Points, in no order, along strands that fork and pass close to each other.
In the rows, 128 means zero.
Points whose rows are less than 199 apart are linked; no others are. Some points are linked to none.
q_478: [175 105 130 135 110 132 160 111 126 116 115 146 136 142 147 148 154 152
 126 155 131 162 157 140 139 131 166 155  93 148 110 114 190  86 111 146
 123 149 161 145  99 140  91  90 132 126 166 109 138 145 136 130 130  88
 126  73 144 109 143 114 150 130 156 113 152 120 132 123 149  96 109 142
 128]
q_616: [ 64 154 160 112 126  90  85 120 149 138 155 158 111 142 124 111  96  98
 125  92 152  75 104 102 123 110  95  84 182 108 131 117  86 153 135  91
 159 116 109 105 142 106 164 152 115  88 127 147 104 134 142 135 177 150
 139 159 125 152 121  73  96 101 128 117 164 126 156 159 122 162 176 134
 118]
q_795: [ 98 153 154 117 130  43 152  85 175 125  77 139 114 122 135 113 142 119
 102 125 135 137 101 121 135 108 130 126  96  84  99  85  76  97 136  81
 149 135  76 120 195  64 106 137 165 140 151 220 156 154 127 113 138 147
 172 190 111 141 133  84  83 114 145 116 109 112 177 201 146 146 115  80
 105]
q_453: [168 121 134 148 131  45 164  89 143 142  91 161 104 150 123 144 162 107
 104 139 123 144 122 126 130 118 141 153  75  97  97  73 162 110 114 117
 157 160 168 143 120  98  85  68 144  74 175 153 134 207 142 136 168 102
 144  97 141 121 144  76 126 156 162 117 171 114 156 157 157 125 100 112
 102]
q_952: [117 147  72 140 128 147  80  87 120 175 130  97 137 105 103 148 157 169
 136 133  72 119 111 153 145 149  97 156 107  81 140 182 143 193 127 105
  82 140 142 129 103  91 147 125 137 151  79 186 133 131 115 136  81 160
 108 177 109 129 100 163 132 130  72 122 135  79 144 117  81  99 156 129
 109]
q_254: [121 132 117 125 169  85 108 112 102 160 149 180  89 150  97 145 154  85
 176 132  88  91 187 133 125 153 135 104 166 132 165 153 157 177 159 171
 134 114 164 122  74 130 153  52 119 137 162 117 101 134  87 119 167  88
 126 145 120 147 102 113 118 138 167 153 177 109 111 108 121 111 142  91
 119]
q_585: [148 118  68 151 103 160 135 100 111 114 134 125 138 106 122 126 135 165
 125 155 120 121 130 166 150 156 108 163  92 109 155 153 149 151 117 123
 101 117 113 147  75 119 116 143 160 142  69 119 155 123 138 118  71 121
 104 104 110 119 140 178 171 128  84 134 119  92 125  81 110 101 133 161
 133]
q_178: [108 129 179  92 149  98 122  97 204 102 135 155 173 149 129 116  95 108
 109  79 153 121  86  80 169  79 122  64 121 118  50  62  90 107 154  87
 127 172 122  80 188 118 108 144 124 116 149 147 130  85 127 161 193 186
 110 118  77 124 123  96  66  90 102 113 117 167 156 149 162 154 123  75
  88]
q_167: [191 125 103 110 126 100 140  75 121 173 143 157 137 134 125 169 136 121
 148 135  73 106 154 123 142 120 150 103 109 118 128 115 214 143 140 144
  69 164 204 113  68  92 124  53 146  98 171 126 117 137  84 157 158 117
 101 115 124 133 111 140 130 129 165 100 162 117 115  68 123  63 113  91
 125]
q_575: [137 121 177 129 146 177 157 189 128  76 162  99 155 127 161  99  75 111
 113  70 180 132 102  85 139 124 129  94 150 160 148 112  85 111 121 154
 143 120  99 126 184 184 140 193 106 126 120  57 126  47 144 160 152 152
 145  79 136  93 124 109 141 123 137 132 102 219  86 148 134 151 119 135
 150]
q_136: [101 120 148 146  82  46 125 108 111  73 110 169  92 129 139  94  94  91
  68 117 192  90 114 127 127 126 123 145 131 127 148  85  96 114 153 139
 165  95  60 127 117  79 136 165 169  89 112 118 157 174 185  90 141  82
 149 119 130 147 152  84 147 107 137 116 132 121 155 159 142 134 140 134
 169]
q_701: [110 151 121  97 170 163  94 132 151 168 128  70 152 134 116 148 122 144
 143  96  85 123  85 124 110 115  92 128 132 107  91 164  88 153  88  83
 131 144 144 119 176 140 152 155 100 106 112 189  89 115 114 167 114 194
 123 144 140 127 123 119 113 118 107 105 123 124 156 120 114 132 147 134
  96]
q_636: [164 104 156  92 106 130 143 166 132  95  77  90 132 112 137 136 170 168
 131 182 155 190 134 184 115 142 152 164 108 152 130 139 108 110 127 146
 116 119  95 128 164 122 114 152 112 169 102 169 148 141 133 105  49  93
 156 158 123 119 120 166 115 131 116 122  87 106 127 187 129 122 103 138
 153]
q_192: [190  95 121 125  79 117 134 127  90 140  98 134 106 115 131 134 186 156
 139 182 122 151 168 186 139 142 163 150  83 146 143 138 199 129 132 165
  79 121 164 127  84  80  99  81 134 154 122 140 160 145 117 120  85  93
 117 146 119 121  91 163 100 121 139 131 119  92 110 144 107  87  99 109
 141]
q_419: [122 164  60 135  88 131 124  50 120 160 120  77 173 100 124 169 136 164
 110 134  49 118  72 164 150 132  92 148  76  56 109 129 159 179 129  95
  58 148 110 127 110  84 114 126 151 126  68 184 156 121 118 149  84 160
  97 142 110 133 122 165 140 100  99 102 118 102 135 110  84  83 156 147
  96]
q_751: [131 137 106 131 177 192 119 159 121 157 129  58 150 124 115 136 112 135
 113  97 103 132  93 126 107 115  93 169 100 115  73 148  76 136  69 102
 140 125 145 121 169 151 130 166 111  87  82 160  96 129 134 170 101 185
 120  97 166 123 156 134 137 151  92 113  99 134 148  98 114 123 122 153
  97]
q_257: [ 93 105 129 157 151  96 137 113 143 118 127 177 122 149 133 116  94 103
  93 101 170 105 123 103 129 124 132 151 142 136 124  98 118 105 122 130
 174 118 129 143 127 140 125 129 142  43 144  87 127 161 154 115 202 120
 125  88 155 142 165  67 150 110 127 126 135 142 163 111 150 154 125 148
 113]
q_688: [161  91 181  94 142 158 133 147 139 145 144 141 149 140 140 138 125 116
 179 138 117 140 135 126 127 121 162  82 170 160 112 156 137 107 151 138
 125 143 149 107 166 188 144 114  78 135 160 115  86  74 106 128 164 130
 137 126 115 134 123 114 112 117 164 134 138 158 100 150 163 125 138 113
 111]
q_463: [102 130 166 155 120  68 114 160 104  82 100 136  85 133 127  87 113  92
  71 127 190 119 108 117  90 119 129 174 131 127 118  78  54 117 144 123
 185  95  61 137 156  68 142 193 150 100  94 147 161 183 179 100 110 106
 191 152 169 152 157 113 123 124 121 124  93 122 154 195 126 169 121 143
 172]
q_557: [165 126  92 126 114 103 131  67 127 149 141 140 153 124 119 164 144 127
 129 128  69 115 116 140 147 135 132 126  93 104 132 122 182 155 132 122
  77 144 161 115  85  92 114  68 152 103 143 151 129 133 104 147 135 126
 105 105 114 118 119 133 146 106 146 104 149 109 126  93 109  76 131 115
 115]
q_82: [ 94 158 155 118 152  54 161  98 205 134  84 137 116 135 123 108 138 113
 107 117 131 146 119 113 131  93 132 115 107  80  85  75  54  93 124  67
 153 161 106 139 222  69  93 149 159 139 160 217 146 145  96 110 162 183
 172 183  89 138 124  97  61 104 123 127  86 126 191 192 153 169  83  65
  81]
q_935: [154 103  88 138 157 177 139 128 121 169 153 149 151 136 117 142 149 135
 182 146  97 124 172 126 145 159 159 131 147 144 159 174 217 134 131 136
  81 144 206 150  84 164 114  54 121 141 148  67 113 101  78 134 148 142
  80 101 136 104 115 171 145 135 129 142 135 115 100  59 134 114 110 122
 105]
q_674: [154  99 170 121 116 161 131 176 129 131 162 134 137 120 145 113 111 111
 177 149 141 134 140 116 123 138 137  72 189 166 165 170 128 104 149 145
 139 125 135 118 152 193 146 135  76 148 139  89  96  68 102 100 152 118
 144 131 123 135 119 138 135 133 160 142 137 182  71 144 144 142 145 124
 144]
q_678: [101 115 109 151  95 102 143 117 121  83 154 192 112 131 160 101  95 119
 110 130 185 122 181 100 151 156 154 104 179 164 188 125 172  96 168 165
 140  94  83 142  74 126 143 117 160 141 163  59 125 130 147  79 131  59
 120 107 128 134 152 116 188 114 160 130 169 134 116 102 159 128 122 139
 183]
q_931: [ 81 161  93 146 154 155  69 134 118 126 168 131  95 115 111 113 114 123
 111 109 149  92 132 115 128 152  82 136 146 101 161 146  91 172 123 119
 141 115  95 119  87 111 175 174 145 153  75 133 116 145 153 121  98 123
 119 150 120 145 133 141 156 141  98 130 184 112 120 115  81 114 177 147
 155]
q_480: [141 128 102 170 110 155 146 167  87  92 119  81 102 115 121 115 108 147
  77 148 144 142 117 159 118 131  95 172  71 133 105 108  97 122 100 134
 158  95  75 149 123 128 108 200 158 110  70 112 152 152 174 133  73 120
 138  76 159 136 178 170 179 167  93 149  78 124 134 100 115 124 106 193
 153]
q_577: [130 140 185  57 104 143 111 122 146 106 165 133 171 132 139 129 106 119
 139  93 131  96  80  95 145  98 109  46 154 134 122 145 107 142 143 125
  83 145  95  66 175 132 153 164 106 148 120 153 115  65 139 153 125 140
 121 166  83 109  84 130  88  92 133 100 135 163  94 147 124 125 172 114
 135]
q_853: [128 129 193  50 121 134 119 112 171  91 158 148 187 139 148 118  96 112
 125  81 135 105  73  70 159  75 116  31 140 134  83  97 109 113 163 112
  89 161 100  46 179 137 133 147 113 145 141 143 122  60 148 168 162 151
 120 145  76 107 103 121  76  91 130 110 133 172 117 153 154 137 153 100
 115]
q_729: [ 81 160 113  97 151 123  90 112 133 183 101  82 116 121 108 127 140 139
 145 111  73 127 111 126  95 118  89 148 133  92 101 154  84 161 110  74
 159 134 128 131 162 108 151 144 128 127 125 215  88 165 107 148 105 173
 154 187 152 144 115 109 106 125 114 120 124  92 184 154 107 151 135 137
 118]
q_460: [163 110 170 108 138 188 172 166 150  72 156  93 174 140 180 109  82 139
 142 107 188 173 124  85 144 119 154  81 152 168 124 107 127  87 137 149
 126 162 109 120 169 195 125 173 106 140 153  50 121  43 143 145 154 136
 122  67 128 105 136 130 142 120 138 128 114 218  93 140 156 130 105 115
 146]
q_651: [135 111 121 135 139 190 141 166 131 130 166 127 138 117 139 107 116 134
 171 154 144 133 143 123 137 156 136 100 178 163 193 184 151 112 136 130
 123 128 158 155 128 202 133 130  94 153 123  62 108  73  92 107 125 136
 103 118 130 126 120 173 166 138 131 145 138 168  59  93 137 151 131 130
 142]
q_918: [ 77 184 102 114  65 102 115  63 117 123 124  94 146 107 134 140  82 140
  92  98 109  97  56 120 140 109  76  99 108  76 103  95  99 146 132  95
 100 141  51  94 130  75 138 162 165 123 100 171 167 136 160 150 124 149
 106 152  94 135 132 117 116 105 127  91 131 119 147 146 107  96 171 137
 120]
q_725: [ 90 129 160 116 147  80  91 138 129 165 138 143 102 139  99 131 143  87
 183 129  85 107 129 121  77 132 112 120 184 107 132 161 105 174 132 127
 185 105 149 130 135 136 157 113  92 128 152 157  81 147 102 121 156 118
 170 176 133 155 122  91  87 135 146 151 149 101 158 159 146 173 145 122
 107]
q_803: [124 133 168 105 106  67 139 103 145 103  89 135 123 119 137 120 139 119
 105 130 147 130 103 143 127 116 136 119 107 115 105 117  94 108 146 109
 135 115  68  95 159  79 119 137 150 137 145 197 140 136 146 115 109 113
 161 176 109 134 134  95  96 104 153 113 115 110 153 197 147 123 135  89
 136]
q_206: [127  98 150 141  86  90 145 116 125  92 141 196 113 138 160 115 113 116
 106 138 180 137 184  99 142 127 170 115 158 152 149 100 180  67 161 159
 145 121 115 141  89 122 129 103 146 124 187  68 132 142 160  97 169  59
 136 105 144 134 147  75 159 111 177 126 168 146 132 135 166 127 121 136
 165]
q_933: [ 63 138  57 162 174 142 113 131 133 117 163 187 101 129 116 107 105 124
 111 116 159  98 160 103 138 175 105 134 161 133 192 132 135 140 132 139
 157  87  82 159  62 154 156 110 166 141 112  70 128 150 144  85 125  93
 113 111 133 135 164 136 201 162 116 134 174 113 122  49 111 144 145 163
 150]
q_114: [169 111 176 112 133 168 144 150 117 159 128 144 133 150 145 157 145 127
 178 161 110 164 185 126 125 103 191 110 153 162 106 118 194  75 146 165
 124 159 191 130 117 188 123  75  79 157 198  76 104  97 101 114 182 107
 133 107 143 124 124 103 109 136 179 138 147 158 114 140 149 116 109 118
 114]
q_113: [191 122 138  97 127 107 144  94 108 173 136 167 118 150 123 158 136 108
 160 144 103 110 178 123 135  81 175  85 123 132 115 107 207 117 147 167
  98 171 208 106  86  95 128  61 121 107 191 111 118 140  91 152 176  96
 117 132 135 135 104 105 106 138 194 108 172 137 121 102 143  59 106  78
 134]
q_369: [184 110 136 112  62 104 138 100  95 115  81 136 121 107 145 141 164 144
 121 174 132 143 151 179 152 126 170 134  79 138 129 136 171 123 149 160
  73 123 120  92 107  67 109  94 144 159 128 160 164 129 126 120  67  85
 140 161 102 137  99 145 106 105 154 110 111 103 108 167 116  74 111  98
 146]
q_756: [119 162 112 178 148 183 127 163  96 143 145  67 143 107 120 137  78 142
  69  84 104 122  94 118 113 119  90 182  86 112  82 108  75 139  78 105
 144 110 122 115 152 143 110 188 150  83  80 138 108 147 176 175 118 181
 109  66 175 132 184 133 148 157  85 116  94 148 146  78 103 129 134 169
 101]
q_352: [128 107  94 136 128 180 177 128 132 105 148 122 174 133 151 123  97 153
 138 127 163 151 145 101 145 144 135 133 132 171 136 135 172  76 112 144
 127 134 136 163 112 194 115 123 130 120 150  44 131  99 128 125 131 125
  87  62 154 114 165 143 197 128 130 118 128 150 123  60 160 128  98 162
 141]
q_576: [175  95 114 126 102 139 122 154  85 152 106 151  82 126 119 113 198 137
 168 176 133 154 194 181 131 140 173 131 135 168 166 148 192 125 153 183
  91 108 175 142  76 115 128  73 106 181 121  98 161 128 107 105 103  97
 116 165 114 131  72 167  89 133 141 163 127 101  91 143 102 113 108  96
 136]
q_961: [121 139 154 134 137 131 140 141 129  88 118  96 143 125 139 115  75 119
  78  74 161 108  81 115 131 113 116 135 111 125  98  91  63 125 114 123
 136 119  79 100 165 117 125 188 141  97 103 131 140 116 175 152 130 156
 128  96 127 116 153 107 117 125 110 108  98 163 146 135 129 128 137 124
 128]
q_762: [129 121 111 152 117 158 138 183  97  81 137  85 106 117 130  97  97 133
  91 135 184 138 128 138 119 135  98 145 103 158 154 132 109 114 105 147
 155  94  88 161 117 144 121 196 152 135  96  79 161 125 157 123  78 116
 131  83 160 111 159 172 200 161 105 152  92 139 110 103 115 135 100 185
 172]
q_468: [ 36 184 113 121 116  80  74  79 137 157 139 140 101 130 105 141 103 124
 123  92 124  90  98 105 122 114  81  96 149  87 124 110  97 167 126  72
 151 133 121 122 128  76 151 122 148  91 135 175 120 161 128 156 179 163
 122 163 128 158 119  80 104 111 123 116 181 100 182 140 104 134 184 137
  90]
q_731: [171 124 144 123 110 147 146 125  88 164 140 170 118 142 142 140 133 116
 173 164 131 129 215 122 137  90 199  91 171 162 138 115 208  85 166 181
 106 148 187 129  75 142 138  67 103 160 191  64 121 105  98 113 170  81
 122 125 142 129 108 115 109 128 197 126 160 146  96 111 140  84 103 104
 153]
q_603: [ 90 196 143 183 109 139 132 136 108 125 134  73 150 106 123 126  51 139
  34  69 117 104  74 102 125 105 114 162  85  92  80  60  54 158 108  98
 126 128  87  91 167 109 105 196 179  78  89 134 152 155 197 172 153 183
 111  89 145 132 178 115 107 142  88 103  98 169 149 120 114 142 150 134
  96]
q_464: [170  95 155  90 143 169 138 195 144 160  81  86 133 139 116 154 206 161
 175 176  85 199 145 183  97 132 162 169 132 163 116 152 141 120 100 155
 125 138 184 146 168 180 111  94  62 170 126 138 129 141  94 113 103 119
 128 138 136 115 100 157  79 145 122 149  91 100 127 164 127 158  99 136
 111]
q_816: [ 89 186 149 159 146  99 140 151 117 137 101  85 104 112 130  94  91 125
  69  91 134 111  99 103 107 109 117 175 104  98  73  72  22 128 117  71
 157 125  73 116 199  72 125 196 176 120 104 199 137 180 165 138 118 191
 166 166 162 156 147 107 102 127  93 107  71 131 178 179  99 171 113 121
 128]
q_489: [138 121  97 137 155 141  81 121 104 134 141 166  97 104  96 104 166 149
 144 158 128 115 164 152 152 178 133 148 142 126 188 176 139 166 159 147
  86  94 118 141  70 110 161 123 152 181  87 119 165 106 137 102  74  97
 123 199 106 141  91 176 127 160  84 159 155  84  92 118  92 108 166  98
 139]
q_50: [100 161 153 120 154 106 129 121 178 119 111  95 157 144 124 120  86 126
  95  67 145 122  76 102 135  93 112 105 106 102  61  77  51 120 114  84
 135 146 104  94 197 107 108 173 135 105 121 168 131 112 143 160 168 206
 117 125 102 130 141  97  73 109  97 106  94 163 169 146 131 153 125  94
  89]
q_661: [ 93 120 109 157 150 151 109 194 133 140 144 138  86 142  97  98 157 115
 176 169 114 131 163 126  86 159 109 145 178 152 179 164 127 136 131 145
 183  98 151 179  86 197 140  92  74 165 130  78 107 157  95  82 148  89
 161 152 143 140 136 166 158 194 119 197 151 150  97 107 131 186 148 160
 142]
q_656: [ 49 180 100 127 118  86  65  88 121 169 105 111  89 114 112 123 138 139
 131 108  96 108 117 128 110 127  84 123 136  72 128 135  92 169 132  86
 157 129 101 126 130  69 156 140 155 143 128 218  97 173 127 143 123 156
 147 202 133 162 113 103 115 119 121 127 163  78 180 164  91 131 163 129
 137]
q_890: [ 82 128 105 159 195 192  98 189 132 153 170 118 100 124 102 102 125 106
 158 127 111 105 139 102  87 144  82 147 176 128 155 174 107 146  96 117
 188 111 164 162  99 204 163 130  91 134  99  90  74 137  90 118 135 142
 139 132 160 135 135 143 162 176 102 176 150 162 113  88 102 175 142 168
 119]
q_601: [181  91 107 116 138 160 131 130 126 170 105  94 157 125 117 158 176 167
 157 154  61 155 126 180 137 141 145 162  81 139 116 178 198 155 111 129
  72 147 209 136 129 119 102  67 116 128  98 149 131 117  88 153  91 158
 106 130 121 106 103 164 111 130 104 127 102  95 141 114 121 102 104 114
  80]
q_514: [159 123 149 119 110 107 157 132 136  74  72  94 136 125 150 136 144 154
 111 151 164 171 113 163 134 131 145 156  89 132 100 113 103  99 120 130
 131 129  72 115 161 112  99 158 132 143 110 168 145 139 153 110  69 105
 150 129 109 128 149 137 121 122 129 111  92 125 140 176 146 111 105 125
 144]
q_966: [157 115 128  93  76 174 163  96 117  66 149 104 179 105 177 123  74 136
 119 112 160 117 113 105 149 140 127 107 125 148 171 125 146 125 120 142
  79 148  88 120 109 152 141 193 154 149 110  59 159  67 165 138  90 123
  96  88 111  96 124 181 159 111 124  98  99 148  83  91 137 111 128 129
 172]
q_451: [173 104 135  94  95 159 116 105 109 122 151 158 152 114 139 140 129 124
 172 145 120 111 151 121 156 112 173  80 155 148 149 163 166 128 169 152
  49 136 146  82 118 110 152 111 123 157 136  94 132  62 109 130 112 123
 112 147  89 134  78 159 105  84 140 123 120 121  59 113 132  84 142  91
 136]
q_524: [103  93 151 141 131  70 135 103 151 121 135 217 117 147 143 127 113  85
 105 115 161 105 151  97 143 129 149 120 162 129 130  94 152 108 151 133
 163 133 141 138 112 127 134  97 136  67 176  89 115 160 141 113 220  94
 135 106 138 140 144  51 143 109 155 124 164 135 156 136 162 149 129 128
 119]
q_474: [124 118 121 135  99 140 111 210 124  83 132 117  83 126 124  85 151 146
 137 186 184 163 160 153 104 152 126 122 158 168 200 143 135 115 141 151
 149  88 110 182 103 154 127 156 104 177 129  85 164 133 120  80  85  85
 146 144 143 122 127 190 182 166 117 174 121 142  79 143 121 173 127 172
 186]
q_450: [171 111 137 135 113  73 151 108 121 143 104 153 100 153 126 146 175 120
 123 148 117 148 153 138 121 128 144 145  85 129 116 107 185 107 111 144
 138 144 168 138  99 112  96  63 124 110 176 138 130 189 131 128 147  82
 133 102 148 114 132  96 128 149 173 117 164 104 142 141 147 106 106 122
 133]
q_980: [151 128 111 187 158  79 174 104 162 124  84 150 134 145 132 145 135 114
  98 111 150 155 117 120 146 112 145 178  73  95  49  59 116  94 108 114
 169 168 168 152 139 125  81 103 145  61 152 136 134 182 149 127 192 143
 134  54 123 123 159  69 129 131 121 125 130 138 163 129 171 140  83 118
  70]
q_940: [114 121  98 133 142 203 166 142 142 137 185 144 175 122 151 121  89 134
 164 126 153 125 140  77 146 154 136  89 184 167 174 167 170 100 137 124
 121 147 146 154 119 215 133 119 103 132 145  34  89  70  92 112 148 139
  79  96 146 118 141 155 186 132 139 124 141 173  77  53 153 155 118 137
 150]
q_277: [166 101 130 119 105 157 157 114 133  87 122 125 154 132 159 132 120 148
 131 140 153 162 145 129 143 134 157 138 112 160 117 120 162  82 123 145
 117 147 127 133 114 160 105 125 133 130 158  94 142 100 143 128 116 102
 115  76 128 118 151 131 162 113 136 115 130 139 125 121 156  96 111 139
 134]
q_904: [ 97 144 169 141 142  84 119 152 130 110 113 125 105 137 134  95  94  99
  78  97 175  97  99 105  96 110 128 155 126 118  94  76  40 129 128 104
 176 104  83 125 175  82 135 192 148  91 107 159 144 161 167 120 139 157
 170 145 157 147 150  94 103 120 111 112 106 137 161 182 116 172 125 122
 140]
q_747: [131 153  62 151 103  93 146  45 116 151 135 121 148 118 115 163 142 139
 102 138  65 109  87 159 146 142  94 143  83  63 125 102 162 166 127 107
  94 133 129 129  72  89 105  95 168  98  99 165 143 144 120 136 109 120
 100  99 119 124 135 137 166 110 129 107 151  97 138  97 101  79 145 140
 110]
q_700: [113 145  85 186 125 150 133 142  90 129 129  95 108 113 111 120  96 138
  70 122 117 118 113 139 112 118  80 185  78 112  93 108  90 137  98 113
 165  94 104 138 110 123 112 175 161  84  68 130 128 175 174 139 104 137
 124  77 169 151 180 140 169 157  83 145 104 112 155  78 115 122 126 186
 130]
q_105: [ 97 144 138 131 179 173  88 165 136 163 173 103 133 127 119 125 106 101
 150  92 110 101 109 103  98 124  79 113 177 117 129 170  89 158  91 104
 164 127 152 130 149 170 175 159  86 108  99 132  70 116 111 149 140 169
 129 135 146 131 124 111 123 131 117 128 150 153 127 118 112 154 155 153
 117]
q_871: [155 126 144  72 102 151 103  99 132 131 162 148 165 116 131 160 127 127
 161 117 103 100 109 119 153 102 143  63 151 138 130 170 146 143 156 128
  48 144 135  72 145 121 162 120 104 145 131 145 122  63 109 141 115 146
 112 172  81 128  69 160  95  81 136 112 127 124  69 117 127 101 164  99
 118]
q_628: [ 95 130 182  96 149  77 108 119 152 155 124 157 113 143 118 123 131  92
 151 115 112 108 111 118 101 115 120 100 167 115 111 136  93 146 140  95
 177 120 136 125 169 120 148 125 102 101 158 172 101 121 119 133 178 147
 165 177 130 152 125  76  82 118 154 127 140 118 172 174 148 178 148 112
 100]
q_664: [ 87 135  80 148 146 139 130 123 132 108 172 185 128 124 138 102  98 129
 126 123 177 109 164  86 161 179 129 109 173 151 203 139 156 130 152 153
 130  98  83 156  70 159 150 110 159 156 132  51 129 112 130  83 120  91
  96 110 126 128 155 150 196 143 137 127 164 133  91  61 129 144 135 138
 169]
q_201: [110 139  90 125 125 140 102 112 117 158 109  80 128 105 114 124 153 168
 129 148  92 127 114 162 122 134  93 172  93  96 113 166 106 169 123  99
 133 128 113 128 132  99 144 151 132 147  72 209 114 161 119 131  63 143
 133 173 140 135 121 145 134 137  80 126 110  81 161 137  92 109 125 150
 135]
q_345: [117 131 114 182 162 104 153 106 155 123 101 151 139 144 125 133  92 114
  78  86 147 126 102 112 134 116 135 169  88 114  68  68  84 109 108 115
 155 144 147 130 152 142  99 133 148  38 136 127 129 155 160 136 197 159
 118  61 136 139 175  78 133 121 103 117 110 146 165 104 161 142 114 132
  81]
q_602: [156 123 143 101  54  91 131  70 121  88  93 138 136 103 147 139 133 126
 108 155 128 118 115 151 150 124 144 108  92 117 122 126 142 120 161 139
  83 123  77  76 121  72 126 120 162 151 143 174 165 113 140 122  83  93
 138 167  87 135 119 123 115  97 154 109 120 109 115 166 131  76 139  91
 157]
q_629: [115 104 127 136 132 141 116 171 132 128 109 126  99 159 109 123 183 124
 149 170 109 165 148 150  75 145 130 164 151 152 141 147 136 103  96 150
 178 101 151 178 109 177 118  89  68 135 157  97 122 177 109 103 143  87
 149 122 152 115 138 145 123 166 131 178 126 113 128 132 137 169 118 179
 145]
q_397: [162 114 162 104 136 141 149 190 153 109  63  92 122 136 127 156 202 167
 143 179 127 225 147 178  91 130 154 176 120 151 118 109 101  91 102 145
 130 120 127 141 175 151 101 122  81 172 121 167 143 169 123  97  75  95
 150 140 135 111 118 157  82 140 117 137  86  98 137 184 125 163  98 145
 152]
q_987: [107 107 121 154 147 100 122 152 120 145 112 142  91 177  90 144 192 104
 142 157  86 146 144 132  74 140 115 178 139 128 129 141 156 129  92 149
 189 105 167 181  98 151 110  66  84 115 174  95 112 210 110 121 164  80
 147 109 154 120 137 116 121 165 139 175 142 101 152 124 134 163 107 179
 131]
q_809: [150 108 107 134 135 142 105 144 104 138 137 164  99 118 109 105 178 131
 161 169 128 124 184 161 142 168 158 123 158 154 187 173 153 152 159 160
  99  97 149 142  82 132 142  93 123 181 109 101 150 108 115  97 101 103
 125 171 108 136  87 169 123 146 112 170 138 105  79 124 114 120 145  95
 130]
q_331: [128 151 121  78 118 131  76  94 131 163 152 132 151 125 113 174 140 134
 168 103  78  95 108 125 146  98 117  64 151 124 130 180 152 171 148 124
  51 142 149  91 151 102 161 104 109 156 128 183 124  77  92 148 121 169
 109 196  83 129  52 157  85  94 126 113 134 105  94 111 108 109 178 101
  97]
q_322: [151 136 142 127 164 114 175 139 183 127  76  86 161 142 134 156 160 153
 143 110 128 199 120 152 113 101 144 148  97 109  64 114  83  97 107  91
 135 171 128 117 193 127  84 124 117 136 141 209 100 143 101 130 111 175
 142 133  87 114 136 118  82 107 124 122  79 132 181 169 168 133  82  91
  91]
q_180: [160  89 127 110 156 179 135 159 138 157 105  95 143 138 121 157 183 155
 172 166  86 176 135 174 116 149 157 164 109 155 105 171 166 124  92 139
 119 142 200 154 142 181 106  86  83 132 131 127 113 126  90 133 120 143
 112  99 139 103 125 147 116 147 123 145 114 108 131 121 138 123  96 145
  91]
q_472: [176  95  84 139 151 153 121 124 112 173 138 135 134 125 107 145 171 147
 174 147  82 132 158 153 145 155 146 140 119 137 160 176 215 156 126 139
  63 139 210 141  82 120 113  60 131 142 111 104 135 105  90 144 116 145
  89 129 110 113  93 182 115 137 114 142 120  95 112  75 111  98 120 101
  93]
q_566: [117 141 126 155 107 179 142 177  86  67 159  79 122  96 146 104  72 122
  80 104 184 115 117 120 136 135  98 122 112 148 191 127 101 139 110 162
 138 106  83 153 122 149 137 226 163 156  99  53 176  88 162 148  69 132
 119  87 150  88 137 160 200 152 122 144  77 162  85  97 103 139 113 168
 186]
q_304: [100 140 123 130 145  71  94 104 117 154 141 155  93 143  93 141 160  99
 162 126  85 100 150 149 109 147 119 119 146 109 149 157 131 184 144 143
 147 105 148 124  94 106 146  78 122 137 155 162  98 147 104 124 142 100
 141 168 125 138 107 107 109 138 150 153 165  83 137 132 116 120 152 100
 125]
q_370: [110 133 150 138 119 178 146 196 104  73 169  96 131 104 160  98  74 108
 113  99 185 123 107 102 136 130 108  95 152 160 198 130 100 125 129 159
 147 105  94 153 153 177 146 208 125 149 115  46 148  51 132 144 105 131
 137  91 145  89 113 129 182 133 142 142  96 205  61 133 114 151 124 151
 182]

A fork is a point with three links, a tip a point with one. Leave the first point through the second and follow the links. Name the first fork or tip that comes.
q_489 / q_809 -> q_803
q_453 / q_980 -> q_933
q_651 / q_674 -> q_729
q_514 / q_636 -> q_935
q_701 / q_105 -> q_987
q_577 / q_853 -> q_961
q_566 / q_762 -> q_756
q_480 / q_762 -> q_460
q_468 / q_616 -> q_254
q_987 / q_629 -> q_701

Follow the links from the first point to the second, and from the first to the third. Name the last point that the two ways share.
q_629 / q_762 / q_747 -> q_701
q_762 / q_952 / q_904 -> q_756
q_451 / q_370 / q_729 -> q_756
q_628 / q_105 / q_167 -> q_729
q_816 / q_331 / q_468 -> q_961
q_463 / q_629 / q_167 -> q_701
q_987 / q_113 / q_616 -> q_729
q_871 / q_136 / q_952 -> q_961

A fork is a point with three links. Follow the links from the first point to the second and name the forks in between, in order.
q_577 / q_700 -> q_961 > q_756
q_890 / q_460 -> q_701 > q_756
q_369 / q_464 -> q_803
q_575 / q_463 -> q_756 > q_961 > q_904
q_136 / q_987 -> q_904 > q_961 > q_756 > q_701
q_480 / q_661 -> q_756 > q_701
